The views of a scene show one set of named points, each view turned or mirrored, shifted and resized as a whole, with a little noise and some points left out.
In the rows, zero is written as 128.

Scene 1
View 1
<210>: [135  97 116  92 134  73 106  98 157 116 133 123 133  63  84 112  82  77
 126 122 129]
<249>: [122  86  99 110 125  62 114 153 137 122  99  88 165 121  59  82 120  97
 162 132 148]
<86>: [117 112 122 141  78  16  99  97  67 127  54  83 145 151  98  55 128  89
 134 155 144]
<209>: [114 164  94 158 107  84 143 156 152 107 101 106 119 120 109  94 107  81
 193 162 179]
<141>: [ 89 160 108 167  72  56 106 134 111 130  88 101 110 141 134  42 108  80
 191 166 205]
<107>: [ 69  47  61  88  48  60  15  93 127 116 118 100 143 106  56  24  91  88
 150 125 145]
<150>: [120 103 100 105 109  79  95  87 150 102 123 117 130  63  77 101  84  75
 136 136 127]
<217>: [141  91 136 102 157  71 134  99 126 102  84  83 168  65  47 117 118  88
 115 144 111]
<177>: [119  89 153  97 117  33  79  72  90 147  97 106 145  79  98  62 105  81
 105 132 145]
<19>: [112  83 108  93 135  90  98 118 155 113 118 102 155  61  55  89 103  90
 147 131 143]
<46>: [ 92  92  79 129  83  67  90 135 118 101  71  71 162 132  49  56 126  98
 171 158 148]
<53>: [134 142  96 154  92  49 137 136 118 101  78  92 134 156 101  97 114  82
 165 153 142]
<190>: [115 139  59 151  84  73 129 175 160 103 114 104 129 162  99  86 106  87
 206 143 165]
<147>: [124 114 116  95 142  98 112  94 179 104 140 126 127  26  78 117  76  75
 137 132 134]
<169>: [133 135 120 128 125  65 137 122 137 117 104 108 131  99 101 106 102  80
 150 144 147]
<55>: [124 117 116 132 116  51 124 136 116 127  87  90 148 126  91  79 120  88
 158 146 157]
<251>: [124 107  97 107 121  74 108 130 166 120 133 117 135  89  86  98  88  79
 155 124 145]
<6>: [108  66 109  92 109  48  78 118 116 135 100  91 164 111  59  58 118  93
 139 127 144]
<224>: [117 123  74 144 125  98 154 186 162  92  91  78 160 129  53 101 122 100
 204 157 158]
<26>: [147 122  95 131 128  82 154 121 151  76  91  91 147  95  59 139 107  86
 149 152 108]
View 2
<150>: [129  96 105 143 120 102 133 159 136 132 112 136  55 161  62 168 120 143
 104 131  71]
<210>: [127  99 123 151 117 116 138 157 134 136 123 143  54 170  67 174 118 157
  90 123  76]
<107>: [164  79  83  97 156 104 118 173 190 146 101 114  86 161  30 136 119  81
 103 122  20]
<190>: [139 111  58 136 118 147 154 127 154 116 112 119  88 171 146 128 132  94
 121 105  98]
<209>: [131 127  63 140 107 116 145 106 141 117 103 131  65 160 138 145 139 115
 115 105 117]
<6>: [145  97 109  98 126 127 131 153 159 145 135 143  77 137  50 144 135 115
  99  92  53]
<249>: [140 107 101 110 109 148 146 158 146 132 134 140  78 140  86 136 142 117
  98  87  82]
<86>: [111  93  83  85 131 107 126  94 152 148 144 143  75 112  67 132 146 103
 158  92  63]
<217>: [117 100 123 123  90 122 139 173 112 133 134 155  50 114  52 166 142 160
 106 105  91]
<251>: [138 106 106 146 118 128 143 152 145 131 120 136  66 172  90 160 121 135
  87 116  79]
<46>: [146 101  68  91 116 124 134 157 158 127 110 127  84 124  77 124 147  84
 123  96  75]
<224>: [144 118  66 125  86 155 158 166 134 105 107 128  81 142 132 131 149 104
 101  91 119]
<26>: [112  95  93 143  91 133 150 171 109 115 121 137  60 135  97 154 137 145
 128 121 107]
<169>: [119 113 100 140 110 116 140 118 133 131 127 144  58 151  99 158 134 145
 111 111  96]
<141>: [136 131  54 108 133  93 128  52 170 139 110 135  72 152 128 131 144  86
 133  92  92]
<147>: [136 110 118 164 108 102 135 168 127 130 102 140  40 176  67 186 118 166
  75 136  90]
<177>: [126 100 128 107 133  96 117 111 152 161 143 157  56 134  33 164 131 141
 108 102  51]
<55>: [128 111  92 112 111 127 142 117 144 135 132 144  71 137  95 143 143 119
 118  90  87]
<53>: [111 101  70 124 116 130 147 115 135 127 131 133  76 138 117 134 139 114
 150 106  96]
View 3
<177>: [138 146 126 115  81 122 132 119 112 108 173 187 193 159 128 140 156 164
 163 150 129]
<209>: [ 99 159 152 121 111 134 130 154 127 126 158 181  75  97  99 132 134  91
 130 124 119]
<169>: [102 154 135 123 112 134 131 118 110 112 181 182 119 120 109 142 132 124
 143 130 125]
<26>: [ 89 135 129 115 157 109 135  86 118 124 195 172 111 118 123 143 105 113
 128 133 122]
<210>: [ 88 151 126 122 128 150 124 100 118 133 192 188 148 156 130 122 112 158
 157 117 130]
<190>: [ 96 143 167 131 138 134 136 162 110 135 147 193  58 130 115 120 140  81
 126 145 106]
<6>: [136 126 145 119 113 119 128 113 127 137 152 201 155 172 136 132 146 144
 159 172 100]
<224>: [104 130 156 122 150 116 124 113 142 146 151 191  60 106 109 141 115  87
 129 150  82]
<251>: [ 93 150 143 128 128 150 126 117 121 139 174 194 119 150 124 118 119 137
 155 124 117]
<249>: [122 128 151 127 131 124 125 106 125 136 155 199 113 145 123 142 133 125
 148 166  89]
<150>: [ 95 147 126 109 125 133 129 116 131 141 182 181 148 155 136 113 116 146
 153 121 135]
<55>: [123 141 146 124 111 119 132 128 113 114 160 189 120 126 112 148 149 112
 140 157 107]
<19>: [109 140 135 116 127 136 119  96 149 153 170 193 135 151 128 126 111 149
 162 134 108]
<46>: [132 121 152 103 130  87 132 137 143 147 135 192 120 144 137 126 148 106
 138 177 102]
<147>: [ 81 159 117 114 128 154 117  97 142 150 196 181 141 140 124 117  93 161
 161  93 138]
<217>: [114 131 116 111 133 108 123  61 130 121 192 177 158 128 124 158 111 149
 147 143 112]
<107>: [131 122 149  98 126 111 136 164 147 174 130 203 166 211 166  78 152 143
 160 170 121]
View 4
<177>: [ 97 127  94 139 137 112  74 105 127 159 142 112 119 138 160 144 122 133
 101 106 165]
<217>: [ 89  96 115 123  93 122 100 106 120 139 107 119  93 158 138 114 136 117
  93 134 141]
<169>: [129 101 115 131 128 109 130 118 129 145 113 132 125 122 150 120 120 118
 106 137 135]
<26>: [116  90 128 119 103 120 134 103 131 126  92 133 117 140 130  98 131 111
 100 142 107]
<19>: [102 103 128 154 102 120 124 109 135 138 126 124  98 147 129 115 125 122
 132 106 150]
<86>: [125 119 105  95 170 105  70 103 123 174 123 132 127 126 140 150 124 139
 105 106 106]
<224>: [151  72 144 118 123 111 154 125 125 147  89 155  97 131 107 108 123 118
 146 122  95]
<210>: [101 116 115 163 103 119 132 105 145 126 120 115 120 136 146 115 126 114
 105 124 155]
<190>: [169  96 133 132 153 105 162 120 142 149  98 152 133 106 119 124 115 122
 143 110  92]
<150>: [104 116 128 154 113 121 121  92 143 127 131 117 128 138 139 111 125 118
 112 115 142]
<141>: [173 101 134 115 188  93 117 120 122 168 142 151 146  97 145 128 106 138
 143 115 120]
<209>: [168  86 141 124 150 103 147 123 127 147 115 150 135 108 141 107 113 121
 136 137 118]
<6>: [104 119 109 139 130 116  95 108 134 161 125 123  98 144 126 149 126 133
 129  82 133]
<107>: [103 142 133 167 146 120  92  74 155 152 154 118 125 145 107 143 121 144
 157  40 119]
<53>: [150 101 119 105 151 107 122 113 130 153  98 144 134 114 134 127 122 124
 110 128  91]
<251>: [120 110 123 169 110 115 147 113 146 131 121 125 118 129 136 119 120 117
 130 112 153]
View 5
<46>: [158 140 181 106 162 140  82 104 144 138 154  75 158  82 148 162 141 115
 132 116 110]
<251>: [148 147 150 127 154  93 113 123  94 156 149 110 165 160 148 120  85  91
 134 131 104]
<107>: [177 129 172  81 136 182  78 146 142 139 118  85 143 107 190  98 139  97
 167 155 100]
<209>: [103 157 178 137 139  68 128  84 107 138 141 100 176 116 141 175  72 107
 116 104 132]
<217>: [183 131 142 133 203 102 105 119 125 153 194 125 153 182  85 142 123  81
 134 110  98]
<190>: [116 159 172 146 125  79 118  99  91 160 153  67 179  85 177 165  79 107
 121 106 134]
<6>: [183 134 158 111 168 136  68 124 113 135 163 104 144 121 139 122 134 103
 130 132  85]
<19>: [164 144 152 105 179 109 101 116 119 167 154 108 171 174 131 123 109  97
 140 139  90]
<169>: [140 142 159 142 156  82 118 108  99 130 161 127 152 147 118 147  86  91
 122 108 115]
<86>: [163 123 181 134 149 137  77 113 126  85 173 123 113  69 116 161 132 101
 125  89 118]
<147>: [150 144 143 115 168  92 138 127 115 159 141 133 167 220 123 112  77  75
 149 144 104]
<177>: [178 123 164 111 167 133  74 127 114  86 152 157 117 146 107 113 122  91
 129 127  83]
<150>: [158 132 151 121 155 115 127 134 123 145 145 123 149 175 130 114  95  76
 155 132 113]
<141>: [102 148 202 120 121  99 104  79 116  89 117 115 152  75 149 173  87 123
 113 106 128]
<249>: [167 145 155 128 174 104  82 108 101 161 175  88 168 125 139 143 119 108
 117 119  94]
<55>: [147 141 167 134 162  97  91  97 103 125 167 111 149 110 122 156 110 106
 114 107 107]
<53>: [137 142 169 157 139  92 117 102 106 128 177 100 146  86 133 173  97  95
 124  85 136]
<26>: [157 144 143 155 171  86 138 117 121 175 194  99 165 159 112 160  98  75
 139  97 132]

Which points are out of place in each view (at most two, in the order of its rows)? Write none if all are in place.
view 1 => none
view 2 => <141>
view 3 => none
view 4 => <251>
view 5 => <46>

Scene 2
View 1
<246>: [ 86 203 116 118 139 120 161 122 134 121  85 156 205 116 102 125 159 128
 146 104  73]
<29>: [114 205 130 120 153 121 167 121 111 127  79 149 169 105 106 106 154 131
 162 113  80]
<269>: [119 163 120 118 140 128 158 150 112 125 116 149 130 157 107  64 145  97
 151  79  86]
<135>: [132 158 111  66 217 110 119 115  82 151 127 146 138 131 105  89  36 156
 197 125 128]
<294>: [118 197 123  98 163 102 166 129 108 123 103 152 132 137 105  68 140 107
 181 103  80]
<89>: [120 146 123  94 166 111 137 148  90 136 128 130  85 184 116  43 108  86
 169  84 111]
<140>: [124 160 107  79 197 115 130 123  97 142 123 144 146 145 107  89  62 134
 180 110 115]
<281>: [ 50 192 126 113 132  95 124 120 122 129  79  92 147 168 137 123 160  85
 139 108 102]
<231>: [105 151 141 131 137 137 119 120  93 149 103  61  74 193 176 107 115  66
 136 100 139]
<284>: [ 74 154 113 104 148 114 113 137 116 138 111 126 155 165 115 105 121 110
 141  95 113]
<97>: [ 84 179 126  99 161 100 128 140 113 135  94 157 174 117  88  94 146 136
 168 105  94]
<136>: [107 164 114 135 131 145 166 130 133 120 107 136 173 164 128 118 138  97
 121  82  89]
<171>: [ 79 143 117  67 181  84  87 132  86 149 125  92  80 198 129  65  84  93
 174 103 140]
<194>: [ 60 190 119  84 166  88 115 105 113 138  93  87 138 173 141 124 113  96
 157 122 119]
<10>: [ 83 147 162 120 144 117  70 155  86 169  72 134 142  81  93  96 156 156
 163 112 142]
<45>: [ 91 196 141 105 154  96 136 127  99 137  79 118 117 129 118  87 155 106
 173 115 104]
<254>: [115 172 107  90 170 111 152 142 115 124 120 173 160 142  86  69 117 126
 169  96  81]
<259>: [ 93 170 126 107 133  99 146 164 108 121 107 147 112 165  93  38 181  80
 162  72  81]
<165>: [ 65 168 147  96 166  94  74 119  85 166  74  97 127 116 124 116 117 136
 173 134 149]
<42>: [ 83 177 104 103 150 115 145 138 132 119 104 166 198 139  95 105 139 124
 148  95  80]
View 2
<259>: [147 155 101 141 114 118 143 119 126 192 161 142  70 121  66 115 141  40
 121  62 104]
<284>: [115 154 127 124 120 130 114 112 133 147 126 143 106 131  74 153 115  79
 137  99 112]
<42>: [102 204 133 131 106 119 103 141 142 146 151 162 109 111  87 138 114  61
 115  82 110]
<231>: [155  68 117 137 160 167 132 121 151 158  91 136  91 154  72 172 122  59
 167 100  77]
<136>: [120 171 124 130 126 122 124 149 167 135 131 160 100 132  80 158 116  36
 137  84  71]
<281>: [145 141 137 138 157 134 112 151 129 153 140 147 122 124  59 175 138  80
 130  93 115]
<194>: [127 121 149 132 155 166  92 131 133 155 121 151 123 129  81 161 125  90
 135 108 137]
<254>: [102 183 123 136  94 137 107 118 142 166 143 161  87 110 105 108 109  53
 116  79 117]
<171>: [122  84 115 118 130 178 110  65 121 191 104 132  85 144  83 126 117  85
 152 109 145]
<294>: [126 157 127 152 115 151 112 137 144 180 145 162  83 108 106 108 124  47
 112  67 113]
<165>: [133 112 163 168 118 162 103 115 101 161 110 141 114 122  99 161 102 143
 125 100 121]
<269>: [130 161 110 139 107 129 132 127 145 170 139 152  74 124  88 124 121  40
 128  71  87]
<246>: [116 205 157 156 115 120 102 173 142 134 156 169 116 104  92 151 115  66
 101  75  96]
<97>: [117 182 146 154  97 128 108 132 121 161 150 155 103 109  96 128 114  88
 105  78 116]
<29>: [125 180 154 172 108 142 105 167 142 153 146 166  99 103 110 131 114  66
 102  64  88]
<10>: [130 151 145 178  67 123 130  97  87 161 118 125  90 123  94 144  89 141
 121  83  83]
<45>: [147 131 142 168 129 153 115 144 123 177 140 148  95 116  91 137 129  80
 115  72 107]
View 3
<10>: [163 162 154 122 113 133 154 158 116 130  88 168 187 146 131 162 145 141
  83 104  85]
<269>: [114 136 110 109 125 131 176 150 131 143  70 124 108  72 108 147 173 135
 106 125 144]
<135>: [125 122 129 107  96  38 179 184 125 173 105 177 135  82 192 197 105 178
 101  99 132]
<45>: [143 149  66  94 121 136 152 154 109 133  84 137 157  71 120 143 139 158
  95 102 122]
<259>: [132 142  93 116 127 151 177 154 122 135  26 119 125  69  86 149 189 152
 120 131 136]
<140>: [121 119 121 108 101  62 173 175 128 162 103 161 120  78 164 178 129 165
 112 101 138]
<136>: [ 99 129 101  97 116 125 142 148 142 139 118 122  86  85 101 118 174 104
 112 106 150]
<194>: [145 117  58  78  94  91 130 171 119 139 117 162 149  70 118 131 140 167
 148  74 123]
<281>: [143 130  53  86 106 132 125 164 122 122 108 141 145  80  90 109 162 145
 140  77 125]
<284>: [133 124 106 104  99 101 144 172 132 138 100 151 129 102 106 134 165 144
 145  93 130]
<29>: [110 169  70 123 121 116 141 160 117 130 101 111 122  83 136 138 127 123
  63 106 144]
<89>: [129 103 116  88 118 107 197 153 133 167  47 160 112  46 114 168 181 173
 148 125 139]
<97>: [128 165  94 138 109 103 147 183 116 126  81 126 141 112 126 150 142 142
  95 101 133]
<171>: [160  90 109  69 101  87 179 165 125 165  71 199 158  58 129 174 159 203
 172  98 108]
<165>: [171 142  94  87 101 110 135 166 108 134 118 182 196 108 141 149 118 166
 109  75  91]
<294>: [119 150  76 115 120 110 172 162 115 145  63 120 119  58 131 159 142 155
  90 119 151]
<42>: [102 154  96 141 104  96 139 189 133 125  98 114 105 109 116 133 155 126
 107 100 154]
<246>: [102 169  71 136 108 114 120 180 125 116 112 100 113 109 118 119 141 111
  87  95 152]
View 4
<259>: [164  85 144 115  86 123 135 118 114 146 124 121  85 100 148  72  77 125
 162 163 121]
<171>: [146 118  93 132 102 111 158 134 109  69  82 128 173 143  94  75  82 148
 141 163 123]
<294>: [177 118 145 144 103 126 114 104  93 124 123 119  90  94 128  89  92 122
 128 120 136]
<194>: [127 136  99 143 138 142 123  99 115 133 102 143 152 142  97  80  88 139
 132 122 164]
<231>: [130 135  61 141 102 105 104 119 157 143  93 143 142 161  81  77  82 151
 171 140  85]
<45>: [146 121 124 144 112 139 116 104 119 143 132 106 124 107 123  97 108 130
 134 126 131]
<165>: [104 116  97 168 126 149 138 110 118 112 131 128 172 123  93 119 140 145
 126 130 148]
<281>: [116 122 106 133 129 149 120  94 132 175 118 146 125 137 115  75  85 133
 148 132 161]
<89>: [174 108 112 131  83 101 134 127 108  94  99 130 115 117 107  77  73 141
 153 152 102]
<269>: [162  94 134 136  89 114 111 113 108 134 121 149  70 104 122  87  79 128
 150 136 117]
<140>: [165 115 121 163 102 114 125 110  78  63 101 160 117 113  85 102  98 137
 113 115 144]
<246>: [134 100 147 157 126 151 100  80  95 169 146 171  66 102 120 104 102 120
 125  99 178]
<97>: [138  90 145 153 114 145 129  97  88 124 143 147  96  95 125 104 113 123
 122 127 165]
<284>: [128  95 113 140 114 130 131 106 107 125 117 175 109 130 104  89  85 137
 146 138 156]
<10>: [102  57 120 173  95 138 146 122 113 107 162 150 126  99 114 138 159 136
 142 154 129]
<136>: [143 104 116 146 106 119  92  91 114 163 120 189  58 126 103  82  73 134
 154 113 136]
<135>: [171 118 120 178 107 114 132 113  61  28 100 157 135 110  72 117 114 139
 102 110 146]
<254>: [171  94 151 147 102 125 126 105  77 104 125 159  76  96 116  95  88 125
 126 125 153]
View 5
<294>: [146 119 110 165 122 193 143 169 108 169  82  82 126 151 173 148  71 111
 116 107 121]
<284>: [146 122 105 153 118 157 119 147 130 150 123  95 148 137 173 150 119  91
 120  96 120]
<259>: [152 126 100 165 119 196 134 159 102 150  83  55 126 151 164  98 105 108
 129 122 122]
<89>: [163 135 113 145 108 165 143 152 129 147 101  79 105 151 142 131  98 116
 133 132  83]
<165>: [113 122 107 126 119 148 124 183 123 158 143 134 143 159 138 172 106 116
 152  80 144]
<135>: [137 114 121 140 121 159 132 144 135 181 139 136 111 138 153 202  52 132
 124  92  66]
<254>: [143 108 112 170 125 192 120 138 113 176 103  86 129 135 186 149  72 111
 107 100 102]
<136>: [161 137 105 182 115 162 113 142 131 149  82  97 151 149 202 151 115  80
  92 120 138]
<29>: [127 119 107 176 127 193 121 169 104 176  81 108 144 159 196 166  70 104
 108  98 153]
<194>: [146 127 108 143 113 146 155 188 139 144 125 101 150 133 154 181 118  88
 125  83 136]
<10>: [100 119  98 136 129 172  81 138 104 169 145 132 140 171 151 125 102 131
 155 100 140]
<42>: [141 108 103 179 128 187 108 144 113 168 103  87 153 130 206 154  94  94
  98  88 128]
<45>: [131 126 106 152 120 177 143 188 110 159  99  96 137 162 157 146  94 108
 133 102 147]
<171>: [158 129 113 121 108 141 158 167 141 141 140  90 113 136 117 151 115 115
 151 107  80]
<231>: [166 164 112 139  95 120 150 176 158 127  97 114 131 174 131 152 139  90
 132 142 134]
<281>: [145 130 101 159 115 157 141 187 127 139 107  84 163 141 172 152 133  78
 123  87 162]
<140>: [148 118 117 150 118 162 131 147 132 172 124 115 115 137 162 182  71 117
 118 101  80]
<97>: [122 106 104 163 130 190 113 157 101 173 115  98 145 142 184 147  87 110
 124  85 134]
View 6
<171>: [107 137  95 155 102 121 166 125 122 130 171 104 123 109 149 101 177 132
 140 160 126]
<136>: [132 133 137 135 102 111 122 145 140 108 123 168 123 112 124 128 128 121
 145 127 123]
<42>: [128 125 136 127 133 108 133 156 134 122 136 147 114 120 120 133 121  96
 163 135 133]
<10>: [161 102 136 110 140 135 145 139 125 113 155 114  79 125 156 101 164 132
 168 126 144]
<135>: [131 150 139 163 136 101 131 146 136 114 194 100 134  94 120 101 165 127
 175 179 148]
<231>: [121 133 110 157  69 121 139 117 128  94 141 147 120 113 145 109 182 160
 115 141 126]
<29>: [142 117 136 132 134  92 119 163 130  89 143 135 112 132 126 134 122 117
 151 133 146]
<284>: [121 126 128 133 114 121 145 136 128 126 143 141 110 116 130 119 152 112
 149 140 129]
<269>: [135 131 114 138 112 107 132 155 137 112 138 135 124 112 148 122 121 130
 153 125 116]
<281>: [104 116 118 135  94 115 145 129 120 111 123 160 106 135 120 135 155 109
 113 138 134]
<294>: [129 127 112 144 125  93 134 165 131 101 150 117 124 122 138 127 118 119
 149 135 131]
<254>: [132 133 125 136 135 104 133 163 137 122 154 125 124 112 132 123 118 108
 169 137 128]
<89>: [124 140  97 152 102 112 149 147 134 120 159 111 131 106 154 107 143 142
 148 138 114]
<45>: [130 111 110 138 119 103 138 151 122  92 148 119 108 135 142 126 145 126
 133 134 139]
<194>: [104 122 120 146 108 107 147 130 117 109 152 133 112 131 120 126 169 113
 124 159 144]
<259>: [128 123  91 131 111 111 146 159 131 118 134 125 120 125 161 126 113 123
 141 115 110]
<246>: [134 114 147 122 135 100 120 158 131 102 130 154 104 132 114 140 121  98
 152 130 144]
<140>: [126 142 131 151 131 107 136 149 134 118 176 112 129 102 128 109 153 120
 168 163 140]

Which points are out of place in each view (at most two, in the order of its rows)? Write none if all are in place.
view 1 => <10>
view 2 => none
view 3 => <89>
view 4 => none
view 5 => none
view 6 => <135>, <281>

Scene 3
View 1
<81>: [111 136 141 143 105 190 159  75 119 100 121 168 101 118  78 146 133 146
 156 140  84]
<261>: [139  99 152 128 119 130 132  79 147 100 129 146 123 113 109 105 117 116
 125 159 118]
<77>: [150 157 123 120 112 174 173  82 107 105 152 131 140  83 130 136 175 135
 160 129  61]
<59>: [ 90  88 146 136 135 146 125  95 144 146 202 147 106 152  87 131 190 126
 161 143  62]
<184>: [129  84 142 121 119 122 121  96 150 137 145 136 114 112 101 110 141 115
 124 158 104]
<130>: [126  90 148 118 131 132 105 109 148 147 144 154 119 136 102 115 141 123
 127 162 103]
<50>: [103 150 126 129 121 202 155 104 104 138 145 160 102 125  90 165 175 153
 166 122  53]
<134>: [178  91 152 124 132  94 123  58 159 107 181 116 172 102 146  74 160  95
 143 185 109]
<72>: [132 153 132 104 134 181 139 123 109 139 122 152 129 127 122 148 148 152
 131 132  87]
<227>: [ 91  86 149 120 152 144  99 126 150 172 187 155 110 169  90 131 181 131
 143 152  74]
<157>: [115 109 158 142 135 156 126  74 141 120 181 157 130 151  99 120 169 127
 168 162  84]
<85>: [ 77  72 161 141 143 155  91 112 160 166 155 182  88 182  56 133 145 132
 136 162  95]
<132>: [146 123 134 140 110 162 147  79 130 133 130 148 112  95  94 128 153 128
 152 157  78]
<181>: [132  95 145 133 107 125 140  70 150 101 123 146 113 102  98 104 119 115
 127 160 111]
<54>: [139 142 144 119 117 165 150  85 122  83 104 159 134 114 120 126 106 138
 121 141 121]
<37>: [132  74 139 130 116 124 114  99 157 151 129 140  96 105  81 111 134 112
 122 164  98]
<159>: [148  97 142 117 125 104 139  75 145 110 187 108 145 100 139  99 171 104
 140 151  86]
<4>: [161 129 137 112 133 137 138  93 128 118 164 128 159 107 150 114 165 121
 141 149  91]
<222>: [126 155 138 105 118 166 164  94 111  78 129 141 144 116 140 135 132 142
 126 116 103]
View 2
<81>: [153 114 114 164 161  95  85  83  55 110  53 161 129 137  82 168 149  43
  94 205 137]
<72>: [144 168 104 185 147 103  68  74  83 173  51 148 120 138 108 161 144  46
 125 177  47]
<37>: [ 85 133 114 177 154 146 118  82  79 148 114  83 144 178  79  72 153  75
  89 165 116]
<181>: [102 122 104 152 134 144 151 102  84 126 101 128 133 178 108 107 133  62
  85 172 137]
<227>: [ 98 144 123 181 167  70  74  24 101 182 130  67 173 110  55 125 187 101
 121 121  91]
<54>: [132 135  87 149 119 121 134  92  78 149  58 174 107 167 147 150 129  51
 106 204 100]
<4>: [111 164 103 148 135 142 122 107 148 158  99 145 146 138  90 167 105  50
 119 126  65]
<157>: [105 107 113 142 153  92 108  51 124 137 113 123 148 113  47 171 153  86
 107 136 121]
<132>: [125 131 118 166 165 141  89 100  88 120  73 140 133 151  62 150 131  42
  94 172 103]
<77>: [158 165 110 158 154 132  81 126 112 113  53 174 148 123  77 197  95  16
 114 154  87]
<159>: [105 167 105 152 136 151 134 123 138 140 123 121 166 143  89 139 105  50
 106 114  93]
<130>: [ 90 139 110 170 145 117 119  54  95 170 115  96 142 156  90 111 160  88
 108 152  93]
<261>: [ 98 124  94 151 124 137 154  89 105 142 102 131 130 174 117 122 130  70
  97 167 121]
<184>: [ 93 142 105 165 141 140 130  90  99 151 116 102 154 161  96 102 139  72
  99 149 111]
<59>: [115 132 125 168 175  65  83  52  89 132 137  75 194  99  39 137 170  87
 102 116 147]
<85>: [ 92 101 119 176 165  59  84   0  62 171 119  70 153 135  63 101 212 123
 101 163 130]
<222>: [156 171  91 147 118  96 117 105  97 147  60 181 133 130 149 182 117  33
 125 175  93]
View 3
<85>: [ 50 147 179 126 147 161 105 205 122 200  91 174 132  59 184 169  65 116
  84 158  95]
<77>: [ 96 158 128 146 132 137 119  95 118 103 152 177  99 185 108 120 155 122
 155 162 201]
<54>: [141 132 133 155 132 131 157  94 170 119 128 185  83 122 140 179 129 165
 170 160 131]
<130>: [ 83 156 176 155 131 143 106 156 116 141 109 139 130  73 142 166  98 159
 126 153 114]
<4>: [103 154 136 176 122 141  97 107 113  99 158 131 139 122 105 134 145 166
 139 161 160]
<50>: [ 47 165 143 118 141 152 134 135 121 149 140 231  95 182 145 133 103  85
 124 178 181]
<37>: [ 92 164 202 137 129 122 103 153 121 149  70 113 106  73 144 167 112 149
 146 129 127]
<184>: [ 96 149 180 146 135 135 104 143 113 135 101 120 113  81 129 160 115 163
 145 135 129]
<159>: [102 142 156 167 137 142  85 119  96 102 139 104 119 110  96 132 146 163
 146 131 157]
<181>: [130 129 166 141 137 123 119 131 145 139  88 120  84  97 133 164 140 157
 161 128 133]
<81>: [106 134 134 122 143 135 148 137 164 162 102 203  79 159 155 152 129 100
 142 158 156]
<134>: [140 133 129 197 128 133  56 126 119 108 130  53 163  82 104 129 172 183
 137 135 143]
<59>: [ 40 133 149 134 158 168  79 185  86 172 132 152 136 113 131 129 102  98
  83 149 144]
<72>: [ 76 188 161 161 114 147 153 101 126 103 158 235 113 145 141 170  86 150
 149 196 151]
<261>: [135 126 153 155 136 133 118 128 145 133 105 125 102  89 133 167 138 165
 152 137 121]
<132>: [ 97 169 154 138 127 123 114 133 137 141 101 152 104 144 146 138 136 121
 143 154 171]
<227>: [ 29 158 175 148 141 170  84 191  81 166 134 161 156  78 147 147  68 128
  83 164 117]
<222>: [121 120 120 150 141 155 153  89 142 100 167 199  84 149 110 161 130 157
 161 159 148]
View 4
<261>: [100 101  99 163  81 184 143 115 125 147 123 131 177  86 113 107 183  95
  85 166 171]
<157>: [ 48  95 160 160 126 150 169 191 150 134 112 116 180  55 127 128 147 147
  68 168 151]
<77>: [ 91  76  99 182  95 177 240 166 166 160 153  65 173 162 104 112 161 171
  98 239 120]
<50>: [ 40  67 160 227 118 218 217 205 156 142  99  72 168 125 149  71 158 180
  87 221  67]
<184>: [ 84  90 121 184  95 198 126 123 119 142 123 142 153  80 124 137 150 100
  85 197 173]
<132>: [ 96  75 117 191 105 181 184 168 151 154 132 103 166 100 151 104 184 129
  83 228 139]
<134>: [106 104  89 120 103 101 152 119 138 140 173 147 176  88  77 191 131 108
  75 194 239]
<81>: [ 78  88 129 190 106 211 198 180 160 164 104  78 187  95 154  53 219 145
  87 181 101]
<72>: [ 72  63 129 228  90 182 204 142  96 126 118  87 160 148 128  61 130 126
  96 203  96]
<222>: [ 76 102  95 171  69 196 213 121 128 153 128  68 187 161  84  71 162 148
 113 162 113]
<37>: [ 94  81 123 200 100 210 106 129 117 145 116 156 142  60 150 131 168  84
  77 218 172]
<59>: [ 15  85 190 185 135 199 146 199 160 128  90 118 155  52 123 159 122 164
  70 198 135]
<4>: [ 84  85 105 168  96 142 196 135 123 136 154 103 166 139  85 144 115 137
  91 206 164]
<85>: [ 19  86 208 215 127 206 101 180 108 113  56 154 151  13 171 103 140 105
  56 154 123]

Which points are out of place in each view (at most two, in the order of its rows)? Write none if all are in place.
view 1 => <159>
view 2 => <59>
view 3 => <72>
view 4 => none
